A landscape with many valleys, sampled at points; each row gives a point and its height.
From any point a ball rolls to the lowest of the 6 points nearest to it. It stops when none of these is lower. Distance is the straight distance between rows; heights are no part of it.
Q260: [128, 113, 135, 139, 132, 119, 165, 174, 142, 125,  85, 146, 139,  99, 156,
 107, 108, 112, 117, 112, 119,  99]  height 243
Q780: [149,  97,  86, 164, 157, 116, 162, 122,  93,  93, 117, 163, 165, 118, 150,
 117, 181,  92, 117, 128, 140, 104]  height 295
Q609: [116, 104, 140, 135, 112, 125, 139, 131, 107, 128, 133, 127, 137, 146, 133,
 118, 160, 149, 105, 122,  98, 139]  height 339
Q361: [144, 112,  92, 163, 126, 128, 196, 135, 154, 103, 122, 170, 146, 117, 148,
 141, 106,  95, 115, 138, 173,  50]  height 282
Q544: [110, 119, 136, 135, 122, 108, 117, 159, 178, 139, 107, 150, 111, 114, 123,
 118, 113, 129,  99, 108, 103, 136]  height 250
Q644: [147,  92,  96, 166, 133, 105, 171, 134,  96,  92, 108, 168, 166, 115, 153,
 122, 159,  87, 127, 125, 137, 101]  height 311
Q714: [157, 154, 126, 111, 135, 131, 119, 126, 126, 128, 137, 118, 137,  94, 136,
  95,  91, 118, 136, 150, 150,  86]  height 99
Q132: [112,  87, 130, 130, 117, 115, 144, 135, 109, 125, 135, 159, 157, 147, 139,
 121, 171, 123,  81,  97,  98, 123]  height 415
Q975: [135,  96, 115, 149, 134, 136, 174, 151, 121, 100, 107, 135, 148, 102, 145,
 125, 106,  88, 144, 121, 144,  74]  height 173
Q458: [144,  92, 136, 149, 134, 104, 197, 177, 122, 124,  97, 163, 157, 115, 157,
 114, 127, 104, 124,  95, 131,  87]  height 268
Q36: [124, 162, 157, 101, 121, 150,  72,  80, 131, 142, 178,  97,  89, 164,  76,
 132, 128, 177, 167, 194, 139, 150]  height 505
Q715: [139, 122,  98, 142, 121, 132, 190, 125, 149, 102, 140, 158, 143, 112, 140,
 132, 110,  90, 117, 144, 174,  53]  height 161
Q299: [176, 188, 143, 102, 130, 127,  90, 122, 120, 154, 145, 118,  99,  93, 124,
 124,  90, 137, 134, 177, 151, 141]  height 286
Q84: [ 96, 117, 132, 121, 103, 138, 126, 140, 118, 118, 110, 132, 112, 117, 127,
 125, 129, 132, 130, 128, 113, 141]  height 238
Q241: [113,  98, 119, 116, 110, 122, 156, 138,  87, 111, 114, 145, 137, 122, 151,
 124, 150, 122, 116, 128, 114, 132]  height 191
Q535: [ 96, 107, 136, 137,  97, 106, 130, 165, 143, 127, 116, 138, 141, 126, 123,
 135, 121, 146, 118,  91, 120, 138]  height 240
Q8: [ 97, 119, 114, 102, 118, 151, 108, 107, 115, 133, 146, 106, 100, 142, 108,
 145, 127, 163, 139, 148, 117, 139]  height 179
Q973: [112, 145, 139, 143, 110, 134,  86, 148, 163, 131, 122, 124, 114, 120, 112,
 144, 110, 134, 134, 129, 103, 157]  height 449
Q980: [118, 162, 124, 105, 134, 136,  77, 125, 144, 150, 125, 121, 116, 113, 123,
 137, 102, 130, 133, 144, 122, 147]  height 313
Q278: [116, 122, 113, 106, 134, 131, 151, 134, 109, 112, 113, 127, 128, 115, 139,
 127, 126, 116, 144, 127, 140, 113]  height 91
Q317: [130, 161, 129, 129, 129, 138,  76, 121, 142, 180, 124, 134,  99, 111, 122,
 134,  96, 101, 108, 125, 101, 161]  height 212
Q580: [133, 134, 171, 135, 138, 145,  99,  95, 138, 145, 112,  71,  86, 171, 103,
 126, 121, 174, 151, 125, 105, 195]  height 290
Q612: [134, 204, 150, 131, 116, 173,  82, 110, 130, 182, 144, 111, 107, 144, 112,
 133,  93,  99, 122, 127, 100, 185]  height 303
Q876: [144, 116,  87, 170, 123, 102, 189, 114, 104,  97, 150, 167, 148, 116, 131,
 123, 142, 107, 138, 138, 192,  82]  height 163
Q52: [138, 146, 120,  98, 145, 125, 157, 104,  83, 118, 149,  98, 124, 154, 108,
 155, 165, 149, 119, 159, 161, 120]  height 365
Q851: [106, 112, 134, 129, 118, 109, 137, 173, 156, 141, 103, 141, 118, 104, 131,
 120, 107, 129, 105, 102, 115, 112]  height 206
Q145: [121, 119, 113,  95, 141, 137, 147, 117, 100, 109, 145, 115, 125, 116, 138,
 122, 145, 128, 139, 133, 157, 114]  height 125
Q520: [102, 116, 133, 120, 106, 121, 126, 155, 133, 126, 109, 142, 115, 117, 125,
 125, 116, 134, 125, 121, 109, 139]  height 211
Q223: [118, 102, 125, 127, 138, 116, 136, 126, 103, 113, 132, 142, 148, 147, 144,
 157, 174, 133,  89, 122,  91, 124]  height 492
Q65: [121, 137, 127,  82, 134, 144, 136, 108,  96, 112, 151,  96,  92, 127, 110,
 116, 138, 148, 133, 177, 167, 127]  height 261
Q416: [149, 119, 121, 134, 128, 129, 133, 144, 157, 143,  99, 148, 121, 102, 152,
 102, 100, 105, 124, 130, 113,  98]  height 335
Q362: [135,  92, 131, 134, 141, 102, 152, 134, 122,  99, 126, 156, 146, 142, 142,
 135, 185, 122,  72, 110, 101, 109]  height 501
Q232: [117, 143, 131, 135, 135, 169, 107,  93, 122, 142, 154,  87,  98, 167, 103,
 147, 125, 186, 153, 149, 104, 147]  height 248
Q54: [121, 147, 121,  87, 143, 137, 141, 101,  84, 120, 162,  91, 110, 152,  99,
 160, 155, 167, 122, 175, 148, 126]  height 333
Q288: [117, 114, 107, 125, 125, 136, 139, 117,  94, 122, 137, 129, 139, 148, 133,
 150, 155, 144, 103, 134,  99, 139]  height 448
Q864: [114, 124, 123, 138, 113, 151, 128, 119, 110, 137, 138, 111, 118, 149, 111,
 140, 135, 167, 133, 141,  96, 157]  height 210
Q589: [159, 179, 132,  99, 130, 118,  87, 121, 129, 143, 149, 111, 113,  99, 119,
 122,  99, 138, 139, 163, 143, 125]  height 237
Q576: [114, 105, 123, 112, 121, 119, 145, 146, 101, 120, 109, 133, 135, 114, 145,
 118, 133, 120, 143, 123, 128, 126]  height 118
Q186: [151, 189, 137, 101, 126, 118,  79, 114, 131, 167, 146, 110, 110, 104, 123,
 132, 103, 142, 129, 160, 143, 138]  height 299
Q859: [128, 169, 142,  89, 122, 121,  60, 113, 128, 146, 159, 107, 107, 126, 100,
 146, 104, 150, 146, 185, 148, 156]  height 681
Q688: [124,  85, 128, 136, 126,  84, 174, 170, 128, 129, 102, 166, 189, 116, 166,
 114, 145,  88, 110,  67, 125,  86]  height 352
Q212: [134,  70, 128, 127, 140,  95, 166, 136, 117, 105, 119, 185, 157, 131, 147,
 111, 190, 103,  85,  93, 121, 100]  height 436
Q335: [106,  86, 126, 128, 108,  90, 144, 162, 116, 134, 117, 156, 166, 135, 146,
 114, 154, 118, 106,  77, 115, 119]  height 320
Q680: [138, 107, 108, 121, 156, 120, 147, 112,  92,  99, 115, 137, 142, 134, 146,
 150, 187, 127,  98, 143, 119, 130]  height 319
Q786: [ 92,  95, 129, 146,  97, 116, 128, 144, 135, 140, 125, 140, 154, 141, 131,
 125, 148, 144, 119,  82, 112, 138]  height 267
Q978: [134, 156, 128,  96, 137, 131,  94, 123, 134, 125, 134, 110, 113, 109, 129,
 128, 108, 134, 139, 146, 151, 123]  height 150
Q758: [122, 131, 118,  94, 139, 126, 124, 136, 126, 110, 121, 119, 124, 109, 142,
 125, 107, 128, 150, 130, 152, 110]  height 94
Q732: [143,  92, 128, 163, 128, 113, 223, 175, 136, 120, 110, 165, 171, 108, 161,
 122, 115,  86, 110, 101, 129,  77]  height 101
Q77: [165, 159, 123, 121, 129, 132, 139, 126, 132,  96, 142, 124, 129, 108, 131,
 110, 105, 105, 143, 175, 160,  84]  height 44
Q358: [133, 184, 192, 139, 123, 157,  75, 125, 162, 183, 135, 117, 118, 159, 109,
 115,  99, 100, 109,  88,  89, 185]  height 450
Q79: [104,  88, 129, 131, 105, 111, 131, 143, 115, 130, 139, 145, 161, 151, 134,
 116, 153, 141,  98,  85, 102, 123]  height 310
Q757: [132, 137, 115, 103, 135, 138, 117, 133, 142, 127, 115, 119, 124, 101, 147,
 114,  99, 122, 143, 139, 126, 101]  height 97
Q154: [130, 178, 172, 136, 128, 160,  70, 118, 165, 151, 128, 106, 122, 165, 106,
 145, 102, 121, 146, 134,  98, 190]  height 526
Q289: [106, 113, 156, 150, 104, 128, 123, 141, 151, 133, 126, 120, 118, 143, 111,
 123, 124, 153, 136, 111, 116, 168]  height 395
Q651: [110, 149, 136, 110, 130, 160,  84,  85, 129, 147, 167,  95,  94, 158,  83,
 139, 124, 187, 164, 158, 134, 141]  height 337
Q777: [128, 132, 114,  93, 146, 131, 145, 110,  81, 126, 148, 104, 125, 141, 124,
 144, 150, 145, 123, 146, 149, 129]  height 228
Q366: [152, 123,  90, 164, 108, 101, 196, 127, 118,  85, 140, 168, 145, 119, 131,
 143, 136, 101, 138, 144, 197,  67]  height 208
Q425: [132, 113, 144, 140, 123, 111, 122, 146, 174, 174, 104, 149, 112, 106, 137,
  94, 103, 104, 105,  99, 101, 115]  height 424
Q75: [139,  99, 122, 150, 114, 109, 187, 155, 101, 106, 102, 150, 159, 110, 159,
 118, 141,  87, 139, 112, 133, 113]  height 236
Q710: [126, 147, 178, 137, 130, 147,  84, 128, 167, 137, 126, 100, 109, 164, 106,
 138, 108, 137, 155, 115, 109, 188]  height 572
Q325: [122, 150, 138,  83, 122, 128,  89,  97, 125, 131, 156, 104, 101, 139, 112,
 131, 128, 152, 146, 181, 142, 138]  height 571
Q825: [129, 130, 108, 115, 136, 133, 151, 141, 127, 109, 107, 120, 135, 103, 147,
 126, 110, 117, 151, 128, 143,  97]  height 84
Q697: [108, 123, 136, 140, 111, 156, 105, 116, 136, 143, 134, 107, 113, 153, 114,
 138, 115, 163, 151, 134, 104, 165]  height 242
Q518: [109, 170, 140, 103, 126, 142,  52,  95, 148, 149, 162, 103, 112, 148,  95,
 147, 113, 150, 162, 162, 139, 163]  height 485
Q298: [113, 137, 117,  89, 126, 131, 118, 120, 117, 104, 133, 111, 114, 116, 135,
 129, 118, 128, 146, 141, 149, 123]  height 111
Q784: [111, 141, 120, 112, 146, 148, 121,  96, 106, 133, 157,  88, 115, 156, 102,
 146, 133, 191, 143, 157, 126, 132]  height 215
Q528: [124, 110, 140, 150, 108, 137, 125, 126, 117, 132, 141, 121, 133, 159, 129,
 125, 158, 168, 112, 129,  93, 150]  height 275
Q462: [115, 119, 159, 157, 130, 132, 117, 108, 139, 148, 123,  92, 124, 176, 121,
 117, 141, 175, 130,  95,  90, 175]  height 269
Q93: [132,  90, 139, 144, 128, 118, 169, 171, 162, 146,  96, 159, 130,  97, 160,
  92, 103, 115, 113, 103, 125,  89]  height 414
Q719: [100, 114, 114,  95, 122, 142, 123, 122, 102, 123, 135, 106, 111, 128, 119,
 126, 131, 145, 144, 144, 137, 132]  height 144
Q194: [144, 197, 146, 107, 124, 124,  67, 113, 127, 162, 155, 108,  99, 112, 105,
 147, 104, 148, 132, 170, 146, 156]  height 382
Q446: [117,  66, 122, 133, 135,  93, 158, 140, 123, 104, 111, 180, 178, 130, 153,
 106, 172,  90, 101,  65, 118, 100]  height 252
Q285: [136, 197, 129, 120, 137, 145,  66, 102, 139, 186, 153, 111, 112, 119, 106,
 156,  97, 114, 124, 137, 121, 164]  height 301
Q230: [162, 157, 138,  96, 131, 119, 115, 125, 127, 116, 147, 103, 118, 109, 128,
 113, 104, 119, 154, 182, 152, 114]  height 153
Q633: [143, 102, 103, 138, 158, 116, 156, 118,  93, 105, 117, 149, 151, 126, 154,
 138, 186, 103, 107, 124, 132, 117]  height 241
Q269: [117, 132, 120,  96, 134, 148, 138,  99,  87, 134, 152, 104, 122, 159, 117,
 159, 151, 167, 124, 149, 126, 129]  height 260
Q379: [116, 146, 147, 144, 121, 121, 108, 151, 183, 152, 120, 133, 116, 118, 113,
 123, 106, 116, 110, 103, 103, 140]  height 342
Q414: [106, 128, 126, 119, 116, 129, 102, 145, 153, 122, 107, 125, 102, 105, 127,
 143, 110, 137, 126, 125, 114, 142]  height 254
Q869: [165, 128,  93, 152, 151, 114, 180, 117,  88,  95, 151, 146, 143, 117, 121,
 112, 168, 117, 129, 139, 185, 104]  height 180
Q598: [122, 119, 125, 118, 125, 116, 144, 157, 126, 118,  91, 130, 119,  93, 150,
 111, 111, 117, 129, 124, 116, 115]  height 155
Q129: [133, 168, 119, 123, 131, 130,  78, 124, 143, 169, 127, 126, 110, 105, 129,
 138,  98, 117, 121, 129, 106, 145]  height 306
Q708: [124, 161, 160, 140, 120, 153,  75, 131, 173, 152, 125, 112, 109, 143, 111,
 146, 107, 118, 126, 125,  94, 173]  height 507
Q291: [103, 144, 123,  90, 120, 121,  85, 118, 133, 126, 136, 112, 114, 124, 122,
 134, 110, 138, 148, 148, 140, 130]  height 178
Q934: [144,  93, 125, 160, 124, 117, 203, 154, 118, 113, 105, 159, 163, 105, 150,
 123, 123,  86, 127, 111, 130,  89]  height 235
Q502: [106, 150, 137, 104, 129, 156, 123,  91,  99, 137, 172,  90,  97, 164,  92,
 147, 133, 189, 145, 154, 127, 130]  height 257
Q593: [118, 106, 134, 124, 120, 108, 146, 165, 156, 126, 100, 131, 123,  98, 140,
 117, 116, 128, 123, 116, 117, 119]  height 181
Q426: [101, 113, 130, 134,  99, 145, 116, 140, 117, 126, 127, 125, 114, 132, 121,
 136, 120, 159, 140, 132, 114, 153]  height 262
Q879: [127, 107, 139, 135, 114, 113, 145, 168, 168, 146,  94, 152, 109, 101, 149,
 100, 106, 122, 113, 101, 114, 105]  height 289
Q826: [141, 114,  82, 167, 136, 112, 185, 110,  92,  97, 138, 163, 166, 107, 140,
 133, 146,  99, 138, 118, 174,  90]  height 280
Q239: [140, 121, 112, 125, 140, 142, 154, 143, 136, 114, 111, 130, 141,  96, 156,
 109, 103, 104, 145, 122, 144,  80]  height 107
Q592: [137,  95, 107, 122, 133, 115, 168, 126,  90, 114, 109, 152, 143, 122, 152,
 119, 166, 102, 110, 119, 129, 122]  height 234
Q753: [136, 101, 125, 140, 126, 127, 185, 167, 133, 115, 109, 148, 153, 104, 150,
 120, 126, 100, 127, 115, 124,  86]  height 266
Q956: [119, 128, 148, 156, 123, 139, 118, 123, 113, 141, 130,  99, 124, 171, 125,
 134, 147, 183, 139, 123,  89, 157]  height 232
Q45: [134, 132, 132, 138, 133, 116, 102, 143, 168, 153, 114, 143, 102,  97, 132,
 109, 110, 103, 107, 117, 101, 140]  height 317
Q383: [137, 107,  97, 154, 134, 130, 201, 143, 133, 102, 111, 158, 155, 119, 138,
 144, 107,  88, 136, 123, 154,  62]  height 293
Q273: [146, 141, 115, 108, 139, 130, 125, 129, 146, 113, 124, 126, 136, 101, 143,
 119, 106, 112, 144, 140, 140,  87]  height 53
Q582: [143,  90, 115, 140, 164, 109, 157, 137, 119,  80, 110, 165, 152, 124, 136,
 143, 191, 123,  87, 135, 117, 117]  height 360
Q534: [132,  94, 112, 115, 121, 114, 157, 145,  93, 116,  99, 150, 147, 118, 151,
 119, 146, 110, 117, 124, 123, 131]  height 174
Q51: [ 96, 107, 137, 129,  89, 113, 141, 158, 119, 140, 123, 138, 143, 131, 130,
 123, 129, 146, 113, 113, 108, 143]  height 247
Q733: [127, 151, 168, 139, 124, 159,  72, 111, 159, 143, 123, 100, 108, 160, 112,
 140, 108, 143, 168, 137, 110, 195]  height 578
Q373: [120, 139, 126, 131, 127, 129,  95, 149, 164, 150, 106, 138, 103, 108, 128,
 130, 113, 128, 113, 125,  97, 138]  height 330
Q33: [107, 138, 137, 125, 123, 136,  81, 137, 157, 132, 123, 122, 108, 118, 123,
 144, 113, 134, 136, 141, 116, 156]  height 353
Q751: [164, 195, 148,  96, 122, 123,  85, 120, 113, 166, 149, 112,  84,  97, 119,
 138,  95, 138, 139, 178, 148, 156]  height 309
Q790: [141, 122, 113, 137, 127, 127, 169, 133, 124,  97, 138, 129, 133, 121, 130,
 123, 108, 103, 148, 135, 175,  77]  height 34
Q417: [111, 110, 144, 150,  90, 127, 123, 141, 146, 153, 135, 126, 142, 152, 124,
 117, 130, 152, 134,  92, 115, 156]  height 315
Q882: [120, 142, 137,  73, 120, 126,  97, 113, 120, 110, 154, 111, 100, 126, 118,
 113, 114, 147, 157, 172, 162, 122]  height 298
Q561: [128, 126, 110, 129, 136, 125, 166, 134, 107,  93, 119, 125, 141, 107, 135,
 122, 111,  95, 151, 121, 161,  90]  height 57
Q678: [123, 115, 146, 157, 110, 142, 127, 128, 128, 145, 133, 107, 125, 168, 121,
 120, 140, 182, 136, 128,  93, 160]  height 249
Q403: [141, 128, 108, 142, 122, 118, 179, 122, 111,  87, 144, 145, 132, 117, 122,
 124, 127,  93, 149, 147, 191,  95]  height 58
Q137: [124, 158, 150,  89, 126, 139,  75,  92, 122, 137, 161, 102,  93, 149, 102,
 132, 126, 171, 147, 191, 136, 150]  height 743
Q945: [115,  92, 131, 125, 113, 108, 145, 146, 102, 124, 120, 152, 143, 129, 143,
 123, 146, 126, 111, 120, 112, 130]  height 186
Q252: [124, 133, 188, 134, 129, 136,  88, 105, 164, 151, 118,  78, 102, 176,  97,
 125, 116, 151, 161, 101, 105, 204]  height 427
Q251: [138,  90, 114, 165, 128, 141, 196, 165, 142, 109, 103, 169, 154, 116, 154,
 121, 101,  87, 116, 121, 133,  68]  height 271
Q994: [116, 105, 110, 110, 125, 129, 145, 113,  86, 118, 124, 127, 130, 123, 143,
 134, 149, 120, 118, 129, 125, 131]  height 218
Q587: [138,  87, 124, 141, 153, 107, 164, 133, 122,  91, 114, 173, 158, 127, 151,
 124, 192, 104,  85, 109, 122, 109]  height 498
Q178: [125, 140, 148, 154, 134, 153, 114, 110, 118, 149, 128,  85, 112, 175, 111,
 136, 141, 192, 148, 140,  95, 165]  height 246
Q558: [109, 160, 133, 108, 122, 127,  60,  99, 141, 144, 149, 102, 115, 132, 101,
 155, 113, 155, 155, 154, 131, 148]  height 428
Q280: [111, 169, 136, 122, 123, 146,  59, 105, 152, 145, 145, 101, 113, 140, 102,
 159, 112, 143, 163, 147, 125, 170]  height 432
Q831: [106, 112, 100, 111, 121, 139, 127, 119, 101, 124, 123, 124, 114, 127, 127,
 129, 131, 137, 130, 135, 131, 143]  height 190
Q438: [123,  87, 128, 123, 120, 107, 144, 134, 128, 104, 139, 163, 162, 143, 146,
 111, 172, 115,  78,  83, 110, 114]  height 518
Q224: [110,  96, 132, 130, 107,  82, 164, 174, 132, 135, 101, 157, 159, 118, 158,
 112, 127, 114, 110,  86, 124,  95]  height 328
Q954: [135, 123,  95, 147, 131, 119, 178, 134, 109,  97, 122, 150, 162, 118, 143,
 134, 129,  95, 147, 116, 165,  86]  height 129
Q89: [132, 184, 127, 116, 125, 137,  76,  99, 143, 183, 138, 126, 100, 108, 113,
 146,  91, 106, 121, 123, 113, 160]  height 28
Q654: [114, 130, 131, 128, 119, 114, 127, 157, 154, 129,  98, 135, 111, 100, 134,
 119, 108, 128, 121, 125, 113, 122]  height 187
Q931: [123, 154, 137, 132, 150, 162,  90,  88, 127, 145, 136,  65,  88, 171,  99,
 135, 116, 190, 169, 147, 116, 168]  height 274
Q717: [129, 126, 177, 138, 149, 120, 105, 101, 121, 155, 117,  55, 103, 186,  98,
 120, 111, 172, 129,  96, 114, 193]  height 442
Q749: [126, 110, 142, 161, 118, 130, 125, 128, 125, 137, 149, 121, 152, 164, 126,
 115, 156, 168, 110,  99,  96, 125]  height 347
Q445: [124, 124, 174, 147, 117, 132, 104, 128, 159, 146, 118,  92, 119, 167, 113,
 127, 116, 156, 148,  96, 119, 192]  height 426
Q981: [105, 120, 148, 142,  95, 148, 100, 133, 146, 127, 134, 102, 114, 145, 107,
 129, 130, 159, 156, 135, 110, 170]  height 302
Q452: [149, 109,  79, 152, 180, 125, 153, 110, 110,  76, 128, 163, 167, 114, 141,
 133, 180, 118, 107, 136, 155, 106]  height 239
Q679: [153,  83, 107, 158, 152, 105, 179, 142, 106,  97, 115, 178, 164, 124, 158,
 105, 172,  81, 106, 116, 134, 104]  height 312
Q766: [137, 170, 172, 137, 120, 149,  80, 131, 175, 159, 133, 120, 122, 148, 106,
 129,  96, 108, 111, 112,  95, 175]  height 447
Q352: [136, 166, 131,  96, 124, 122,  75, 119, 142, 147, 134, 109, 113, 110, 128,
 126,  98, 135, 135, 154, 147, 128]  height 233
Q921: [130, 187, 126, 117, 129, 133,  66, 112, 145, 164, 136, 106, 118, 108, 110,
 154, 101, 127, 115, 141, 128, 145]  height 341
Q511: [134, 151, 123,  92, 139, 124, 110, 126, 137, 122, 125, 111, 134, 101, 145,
 113,  99, 119, 141, 141, 147, 101]  height 98
Q286: [121, 177, 154, 123, 131, 154,  55,  88, 154, 154, 150,  87, 115, 157,  98,
 159, 110, 147, 172, 153, 134, 163]  height 511
Q521: [114, 156, 140, 134, 127, 141,  70, 131, 162, 138, 122, 118, 109, 130, 109,
 154, 113, 132, 146, 139, 108, 164]  height 476
Q482: [155, 160, 114, 108, 142, 124,  93, 121, 142, 156, 127, 121, 114,  93, 141,
 112,  91, 132, 125, 136, 130, 112]  height 437
Q209: [133, 127, 120, 112, 134, 129, 117, 135, 141, 137, 101, 128, 109,  97, 144,
 121, 101, 118, 124, 132, 125, 108]  height 149
Q474: [133, 191, 153, 134, 130, 164,  70, 108, 145, 167, 134, 100, 123, 141, 104,
 156, 105, 128, 138, 133, 111, 182]  height 433
Q74: [105,  76, 131, 135, 149, 106, 149, 124, 132,  95, 138, 162, 164, 144, 134,
 143, 180, 127,  77,  82,  95,  98]  height 703
Q763: [123, 137, 168, 139, 124, 136,  97, 142, 188, 145, 121, 107, 131, 148, 105,
 134, 105, 142, 134,  88, 112, 182]  height 623
Q378: [150, 114,  83, 148, 158, 128, 172, 108,  95,  96, 134, 144, 163, 118, 139,
 125, 172, 105, 119, 128, 157, 108]  height 172
Q71: [154, 128,  81, 153, 167, 116, 167, 106,  99,  90, 143, 166, 163, 118, 128,
 120, 172, 129, 108, 150, 174,  89]  height 270
Q813: [107,  91, 136, 149, 119, 119, 129, 134, 129, 121, 143, 144, 161, 152, 138,
 121, 164, 141,  92,  83,  90, 116]  height 354
Q877: [138, 121, 168, 151, 129, 127, 113, 113, 137, 159, 124,  76, 101, 175, 105,
 114, 127, 187, 137,  90, 110, 187]  height 325
Q270: [141,  93,  91, 172, 133, 113, 184, 146, 105,  96, 111, 169, 172, 109, 146,
 130, 135,  85, 141, 120, 145,  94]  height 304
Q456: [136, 212, 142, 106, 119, 147,  92, 103, 119, 193, 160, 115,  83, 120,  99,
 148,  89, 120, 128, 140, 142, 155]  height 416
Q395: [152, 141, 119, 117, 135, 134, 143, 133, 131, 100, 133, 115, 133, 105, 134,
 104, 109, 105, 145, 143, 161,  82]  height 10
Q195: [101, 140, 124, 113, 121, 150,  81,  99, 129, 135, 148, 104, 104, 141, 107,
 143, 113, 165, 165, 159, 127, 151]  height 256
Q44: [142, 126, 107, 116, 166, 120, 147, 110,  89, 105, 128, 128, 144, 132, 139,
 149, 182, 133, 108, 140, 153, 113]  height 334
Q696: [128,  99, 118, 124, 119, 122, 162, 155, 105, 111,  94, 144, 145, 101, 156,
 120, 132,  98, 136, 115, 122, 112]  height 167
Q107: [140, 125,  89, 165, 114, 105, 201, 125, 126,  87, 132, 181, 141, 115, 143,
 150, 116, 105, 132, 140, 197,  66]  height 323
Q400: [156, 133, 110, 126, 165, 119, 154, 106,  93, 104, 138, 135, 144, 130, 137,
 139, 181, 138, 115, 151, 176, 118]  height 245
Q926: [132, 110,  96, 112, 150, 124, 162, 111,  90, 120, 117, 134, 138, 133, 138,
 135, 163, 117, 112, 117, 129, 118]  height 322
Q873: [150,  89,  92, 150, 154, 117, 162, 124,  90, 103, 112, 159, 148, 118, 146,
 119, 179,  89, 119, 129, 131, 108]  height 263
Q69: [153, 128, 104, 130, 131, 144, 126, 132, 158, 144, 109, 139, 119,  89, 153,
 108, 103, 107, 132, 138, 128,  92]  height 288
Q676: [104, 109, 143, 136,  95, 124, 125, 158, 146, 135, 120, 132, 148, 139, 117,
 124, 131, 148, 127, 103, 111, 155]  height 264
Q80: [136, 157, 181, 136, 129, 152,  84, 139, 191, 151, 130, 104, 124, 163, 104,
 133, 109, 117, 131,  89, 107, 172]  height 502
Q728: [134, 161, 162, 146, 116, 139,  90, 133, 169, 174, 146, 130, 118, 142, 109,
 115,  93,  99, 102, 101,  91, 167]  height 431
Q242: [129,  89, 125, 121, 108,  91, 162, 158, 107, 124, 110, 160, 155, 116, 154,
 117, 145, 102, 113,  94, 121, 111]  height 244
Q139: [147,  91, 123, 142, 132,  96, 173, 142, 110, 109, 106, 172, 170, 124, 150,
 107, 162,  83, 116,  92, 129, 100]  height 137
Q671: [115, 128, 118,  85, 126, 148, 132, 101,  94, 121, 154, 102, 107, 138, 113,
 134, 138, 158, 132, 153, 147, 125]  height 193
Q437: [123, 144, 148, 146, 148, 152,  93,  96, 140, 150, 129,  77,  86, 173, 104,
 132, 118, 175, 164, 129, 110, 185]  height 265
Q227: [134, 187, 135, 131, 123, 153,  74, 112, 140, 188, 146, 124, 105, 128, 111,
 142,  93,  99, 119, 116, 108, 178]  height 209
Q204: [144, 128,  88, 135, 141, 129, 171, 114,  92, 107, 147, 135, 143, 126, 129,
 115, 161, 112, 142, 134, 184, 103]  height 112
Q865: [134, 141, 131,  95, 133, 122, 136, 124, 111,  98, 141, 112, 118, 119, 131,
 113, 123, 120, 148, 153, 169, 118]  height 132
Q995: [137,  94, 108, 149, 134, 154, 168, 157, 151, 122, 109, 159, 143, 104, 152,
 109,  97,  93, 129, 126, 127,  75]  height 356
Q177: [121, 148, 152, 144, 118, 128,  91, 139, 186, 163, 120, 142, 105, 129, 110,
 126, 109, 114, 108, 105,  96, 153]  height 394
Q650: [129, 126, 116, 108, 143, 124, 163, 116,  94,  95, 149, 115, 118, 125, 123,
 112, 156, 114, 143, 145, 174, 111]  height 154
Q674: [119,  57, 115, 130, 146, 100, 152, 138, 139,  81, 124, 169, 161, 143, 139,
 138, 194, 127,  80,  76, 114,  97]  height 770
Q809: [164, 141, 110, 140, 115, 127, 166, 132, 147,  86, 152, 143, 134, 118, 124,
 130, 102,  96, 119, 175, 171,  63]  height 26
Q983: [122, 121, 156, 142, 127, 150, 103, 114, 143, 141, 124,  89, 108, 164, 104,
 123, 128, 168, 159, 117, 105, 187]  height 287

For each start below, name the point where the ball stops.
Q784 -> Q395
Q593 -> Q395
Q52 -> Q395

Call two points neighbours if one is among the 6 nearest of the other. Go from one point of each pair to the other, from neighbour to neighbour, staying as low as possible. Name the highest point that can't be avoided.
Q89, Q732 -> Q980
Q732, Q139 -> Q75
Q395, Q732 -> Q934
